Each row is a point on a tangle of strands that fork, close into loops and nearly touch. The rows are in no order.
Two points are linked if the straight distance between their rows is under 32.8.
(714): [-10  -6 -17   5  15 -21  19 -23  -5  -2   9 -19 -27  20  -2  -8  15  26
  30  -4   2  25]
(161): [ 13 -34 -24   1  35  20  18 -29 -23  -9 -24 -17 -30  14   6 -25  13   2
   6  -5 -19  11]
(643): [  9  -6  -2   5   6 -12   5   1   5  13  -1  -5   7   1  -9 -19 -12   1
   1  18   7  -9]
(495): [ 16  -6   0   3   9  -7   0  -3  -6   4  -9  -4  -5  17  -6   0  10   3
 -19 -28 -15  -6]
(1028): [  1   5   0  -1 -17  -6 -19  18  14   9   4   7  22 -19   1 -12 -24  -5
 -11  25  15 -15]
(718): [ 10   9  10   0  -3   5  -9   3   6   0 -10   6  14  -4  -4  10  -2  -9
 -35 -41 -12 -15]
(384): [-30 -33 -10  -4  22   8  40 -28  -6   8   4  -7 -11  -4 -12 -22  11   6
  65  21   1  10]
(597): [ 21  -7  -3   4  -4  14  -9  -3  18  15 -16   2  13 -13  -3 -26 -26  -8
 -20   2   1 -22]
(332): [-10 -28 -22   0  28  -1  32 -28 -12  -5  -8 -23 -29   5   1 -28   9  11
  41   5  -5  16]
(342): [ 15   2   8   3   3  -4  -8   1  -1   4 -10   0   5   6  -6   5   3  -3
 -28 -34 -15 -12]
(90): [-12  15   8  -7 -31  -2 -25  39   7  -6  11  19  17 -22  10  11 -15 -14
   7  46  24  -9]
(319): [-25 -17  -8  -2   8  15  34 -15  -2  18  18  24  12   6 -12   2   8   1
  66  40  10   4]
(807): [ -4  25  28 -10  -3 -23  -6  16 -18 -27   4  -1  -9   2  -7  40  22  -3
 -34 -69  -7   8]
(856): [  7  21   6  -6 -16  19 -16   7  18   0  -7  10  27 -17   6   9 -17 -12
 -40 -41  -8 -15]
(484): [  2  19  14  11  -9 -24 -15  14   3  -5  11  -9  13   9  -1  18   7   8
 -20 -16 -14   5]
(13): [ -9  10  -3 -12 -30   5 -30  33  16   0   7  19  23 -33   6  -6 -28 -10
  -9  38  22 -17]
(790): [  4   8   5  10  -5 -21  -8  11   7   5   9  -6  13   1  -4  -1  -7   4
  -8  12   3  -3]
(406): [-29 -26  -9  -3  14  15  39 -21  -4  19  13  13   5  -1 -13  -7   9   3
  67  35   4   5]
(1063): [ -6 -12 -21   3  17 -16  20 -39 -15  -6  -3 -22 -39  20  16  -9  23  29
  37 -22  -3  37]
(1053): [ -8  13  13   8 -17 -15  -5  21   2  -2  20   9  11  -1  -3  13  -3  -6
  16  43  23   5]
(715): [ -1 -11  -1   0   7  -8  15   2   3  17   4   1   9  -2 -12 -21 -12  -3
  14  31  15  -8]
(258): [  5 -10  -1  -6  -3   3  -4  11  12  20  -2  11  18 -17  -7 -27 -23 -10
   2  34  21 -18]
(549): [ 10 -17 -20  -3  23  -4  17 -27 -27  -2 -14 -17 -33  25  14  -6  28  15
   8 -27 -14  22]
(41): [-14  40   9  -9 -32   1 -36  37  17 -12  10  -5  26 -28  27  25 -20  -3
 -27  15  -6  -1]
(502): [ 26 -14   6   2   2  33   0 -15   1   3 -24   6  -5  -2 -10  -9   1 -13
 -36 -30 -15 -20]
(251): [-26  18  18  16   1   8   0  -2   9 -13  31  28  -8  27  -1  48  13  -5
  58  44  29  20]
(1022): [ 11  -8   3 -13  11 -11   6 -10 -30  -5 -10  -1 -30  27   2  16  36   5
 -18 -52  -8  14]
(936): [-21  -6  -8   4  11 -14  25 -16  -1   1  20  -7 -14  13 -15  -2  10  17
  42  22  13  18]
(125): [  7  17   5   0 -15   6 -22  12  19   3  -4   5  29 -16   8   3 -19  -6
 -34 -24  -8 -14]
(414): [ 12  -1  16 -11   0  10   1  -6 -11  -8 -15   9 -11  -3 -13  19  14 -11
 -42 -56  -4 -14]
(660): [  0  16  12  13 -12 -26 -13  16   6  -1  15  -6  14   3  -1  11  -2   6
  -8  14   2   3]
(64): [ -2   2  -2  -9 -21   1 -22  24  15   8   5  16  24 -27   0 -15 -27  -8
  -7  34  22 -17]
(1015): [ 23  -7  -3   6  -8  25 -10  -6  20  11 -19   5  15 -15  -1 -25 -24 -11
 -28 -10  -4 -25]
(128): [-14  45  21  -5 -23  -2 -31  32  14 -11   8  -8  31 -18  21  33 -10  -4
 -33 -13 -16   5]
(298): [ 12  -4   7  -7   8 -11   1  -3 -20  -5  -8   0 -19  20  -5  14  25   2
 -24 -51 -12   2]
(925): [ -5  21   6   0 -24  -8 -28  27  15  -2   9   1  26 -23  11   6 -20  -3
 -19  19   4  -8]
(243): [-30  -1  -1   8   3   7  22 -12   0   4  28  26   4  16 -12  20  13   3
  62  39  19  15]
(503): [-17  -6 -13   3  15 -18  25 -21  -3   0  15 -14 -22  15  -9  -9  11  23
  39   9   7  22]
(428): [  7   1   1   9   1 -18  -1   5   5   9   3  -6   9   3  -7 -10 -10   4
  -6  12   2  -7]
(164): [ 21 -35 -18  -2  31  30  13 -27 -26  -9 -26  -9 -29  15   2 -22  16  -2
 -11 -10 -21   7]
(77): [-17  38   5 -14 -40   6 -39  48  14 -19  11   4  12 -36  26  26 -23  -8
 -11  38   7 -10]
(255): [-25 -29 -13  -3  24   3  38 -26  -6   4   1 -14 -17  -2 -10 -26   7   8
  56  17   2  11]
(215): [ -5  -4   0  -1   1 -10  10   9   3  14  10   5  11  -1 -11 -13 -11  -5
  15  38  20  -5]
(609): [ 11 -12 -12  -8  18  -8  13 -24 -32  -2 -11 -10 -35  30  15   5  37  14
   3 -41 -12  27]
(198): [ -4  25  10   6 -20 -12 -26  22  13  -3   7  -3  27 -15  11  14 -12  -1
 -23   2  -6  -3]
(618): [-14  -8 -19   5  16 -20  20 -35  -9  -6   7 -21 -35  19   7  -7  20  33
  42 -12   1  35]
(565): [ 14  -3  11  -7   5   1  -1  -3 -14  -4 -13   5 -13   9  -9  15  18  -5
 -34 -52 -11  -9]
(573): [ 16 -16  -8   5  20   2   9  -9  -1   8 -12 -11  -7   8  -7 -24  -6   1
  -5   1  -8  -8]
(279): [ 18 -17 -11   5  22   3  11 -14  -9   3 -14 -11 -16  18  -3 -16   4   4
  -8 -11 -15  -4]
(197): [ 22 -19  -5   1  18  14   5 -14 -10   3 -20  -5 -15  14  -6 -13   7  -2
 -20 -18 -17  -8]
(334): [-12  17  -3 -12 -33   5 -33  35  17  -5   9  13  24 -34  13   2 -28  -7
 -14  32  15 -15]
(541): [  7   7  12  -2   2 -20  -5   5 -13  -8   1  -3  -7  20  -5  20  22   4
 -23 -49 -14   5]
(429): [  0  20  15  15 -11 -27 -17  16   6  -5  15 -11  13   8   1  18   5   8
 -14  -1 -10   8]
(700): [ 18 -11  -2   5   2   9  -4  -2  15  16 -13   0  12 -12  -5 -31 -26  -8
 -12  12   5 -20]
(331): [ -3 -20 -24   3  25  -7  25 -28 -14  -5  -8 -22 -32  13   6 -21  13  18
  31  -6  -8  20]
(531): [ -4  -9   1 -11  -8   1  -5  19   7  17   6  19  20 -15  -6 -18 -19 -12
  11  42  27 -15]
(141): [ -5   3   5   3  -8 -15   1  15   4   9  15   7  15  -3  -8  -1  -8  -4
  13  39  21  -1]
(888): [-25  -6  -5   2   8  -7  27 -12  -1   7  21   6  -4   9 -17   1   9   9
  47  31  17  14]
(328): [  9  -7 -13   3  15 -15  12 -11 -12   1  -4 -15 -21  26   0  -4  17  15
   1 -21 -14  11]
(652): [  7  11  17 -12  -5  14   0  -3  -1 -11 -12  11  -1 -13 -11  22   6 -15
 -47 -60  -3 -16]
(577): [ 25 -28 -10   0  24  28   9 -22 -17  -3 -25  -6 -22  14  -4 -19  10  -4
 -20 -14 -20  -4]
(223): [-18  41   5 -15 -35   8 -39  45  18 -15  10  -2  22 -32  29  26 -24  -3
 -25  24  -4  -4]
(242): [  8 -25 -17   5  31   8  22 -19  -8   1 -17 -17 -17   8  -6 -33  -5   0
  11   8  -8  -1]
(763): [ -1 -13 -24   3  18 -12  19 -43 -23  -5  -7 -20 -40  22  26  -4  29  27
  31 -31  -7  40]
(622): [  9   3   0   4  -9  -7 -15  10  14  10   1   2  20 -13  -1 -12 -22  -4
 -17  10   4 -15]
(27): [ 14  -5  -7   4  13 -15   4  -5  -8   2  -4 -10 -13  24  -3  -1  13  10
  -8 -24 -15   4]
(702): [  5 -16 -25   1  25  -8  21 -27 -20  -4 -10 -20 -33  22  10 -13  19  17
  18 -19 -13  22]
(117): [ 12  16   6  -6 -15  26  -9   2  19   0 -13  11  23 -17   1   5 -16 -17
 -42 -45  -7 -19]
(185): [-31 -37 -10  -5  21  17  43 -26  -5  15   6   3  -2  -6 -13 -17   9   3
  70  29  -1   5]
(1007): [ 28 -16   0   5   8  29  -2 -14   2   6 -23   4  -4   0  -9 -19  -7 -10
 -29 -17 -15 -19]
(819): [ -8  23  21  10 -23 -16 -13  26   5  -9  23   7   3  -1   4  25   1  -5
  17  45  23   9]
(533): [ 11   7  -1   2 -13   5 -19   9  18   9  -6   3  25 -16   3  -9 -22  -6
 -27  -8  -2 -18]
(1036): [ 21 -14  -4   7  13   7   3  -8   5   9 -14  -6   0   4  -8 -24 -12  -4
 -13   0  -7 -16]
(405): [ 10 -30 -21   2  33  14  20 -26 -16  -5 -19 -19 -26  11   1 -29   4   3
  10   2 -14   5]
(1068): [-26  -8  -4   1   6   5  28 -10  -2  12  23  20   7  10 -15   8   9   2
  58  40  17   9]
(709): [-10  25   4  -5 -32  -4 -33  34  14  -7  10   5  24 -29  17  11 -21  -4
 -15  30   9  -7]
(939): [ -7  33  13   1 -19  -6 -29  24  15  -6   6  -3  32 -18  15  19 -14  -3
 -31 -10 -11  -2]
(395): [ 20 -11  13  -4  -1  31   1 -15  -5  -1 -22  11  -9  -5 -13   2   7 -15
 -42 -43 -12 -21]
(761): [-15  21   9  -9 -36   2 -30  47   8 -13  11  19  13 -26  15  18 -16 -16
   6  48  21 -10]
(967): [ 12 -15  -3  -2   4   8   0   1  12  19  -9   2  13 -13  -8 -34 -27  -9
  -4  24  12 -20]
(397): [ -4  22  18  16 -19 -26 -13  18   5  -8  23  -7   6   5   0  21   3   5
   1  27   8  13]
(21): [  1  18  20   2  -5 -22 -11  13  -9 -11   5  -4   1  15  -6  27  20   4
 -24 -49 -17   7]
(56): [-34   5   4  10   4   4  16 -16   3  -4  32  24  -5  20 -12  31  16   8
  61  38  22  21]
(399): [-27  13  11  14  -1   3   8  -2   6  -8  30  25  -4  24  -7  37  14  -1
  53  43  27  18]
(694): [-14  46  20  -5 -29  -3 -35  35  13 -12  10  -9  27 -23  27  33 -13  -1
 -27   7 -12   3]
(792): [ -3  22  25  -5  -5 -20  -9  15 -13 -20   5  -1   0   6  -5  36  20  -2
 -29 -61 -12   6]
(40): [ 23  -1   1   4  -9  26  -9  -5  18   8 -19   7  15 -13  -2 -14 -18 -13
 -34 -24  -9 -24]
(728): [-19 -30 -19  -2  27   1  34 -29 -10  -2  -6 -19 -24   0  -5 -29   6  11
  50  10  -1  15]
(346): [ 18   4   4  -1 -12  29  -8  -6  15   4 -17  11  14 -15  -3  -3 -13 -16
 -39 -39  -9 -21]
(539): [  4 -17 -23   0  20  -3  20 -45 -33  -6 -15 -17 -39  21  30  -3  36  21
  24 -34 -11  41]
(402): [ 26 -15  -3   9   9  15  -1 -11   6   9 -19  -2   0   1  -7 -23 -12  -8
 -21  -8 -10 -19]
(1033): [ 11 -22 -12   4  27   5  19 -14  -2   7 -13 -14 -10   6  -9 -31  -8   0
   8  13  -3  -5]
(280): [  7  16  15  -7  -7  13  -6   1   5  -9 -10  10  12 -12  -6  20  -1 -15
 -41 -56  -7 -14]
(604): [-18  31   7 -15 -40   9 -35  56  12 -22  10  14   6 -34  24  25 -19 -17
   4  47  15 -14]
(356): [ -5  27  21  13 -22 -23 -16  22   7 -12  25  -4   3   1   4  27   2   1
   4  36  13  11]
(104): [ -6  -8   0 -10  -9   4  -1  21   2  18   8  26  21 -10  -7 -12 -14 -14
  21  48  29 -13]
(833): [ 12 -11  -3 -14  16  -6   9 -17 -34  -2 -12  -3 -35  29   9  12  37   6
 -13 -47  -9  19]

A tip is a point with one link. Name the tips that can be reached along the links from each point below, in the order of the rows.
(565) => (807), (251), (328), (539)
(41) => (90), (104)
(405) => (395)
(660) => (484)

A piece is two or more points that can be reached from each other along the links. Count, over all rows, the pieces, the separate loops (a circle has one, a figure eight two, a Y none), the forks (points with three links) and the tips (points with one).
pieces => 4
loops => 2
forks => 4
tips => 8

How many points has the smallest loop of links through each point below? Write - if it is on no loop.
(279) => 9
(660) => 11
(565) => -
(125) => -
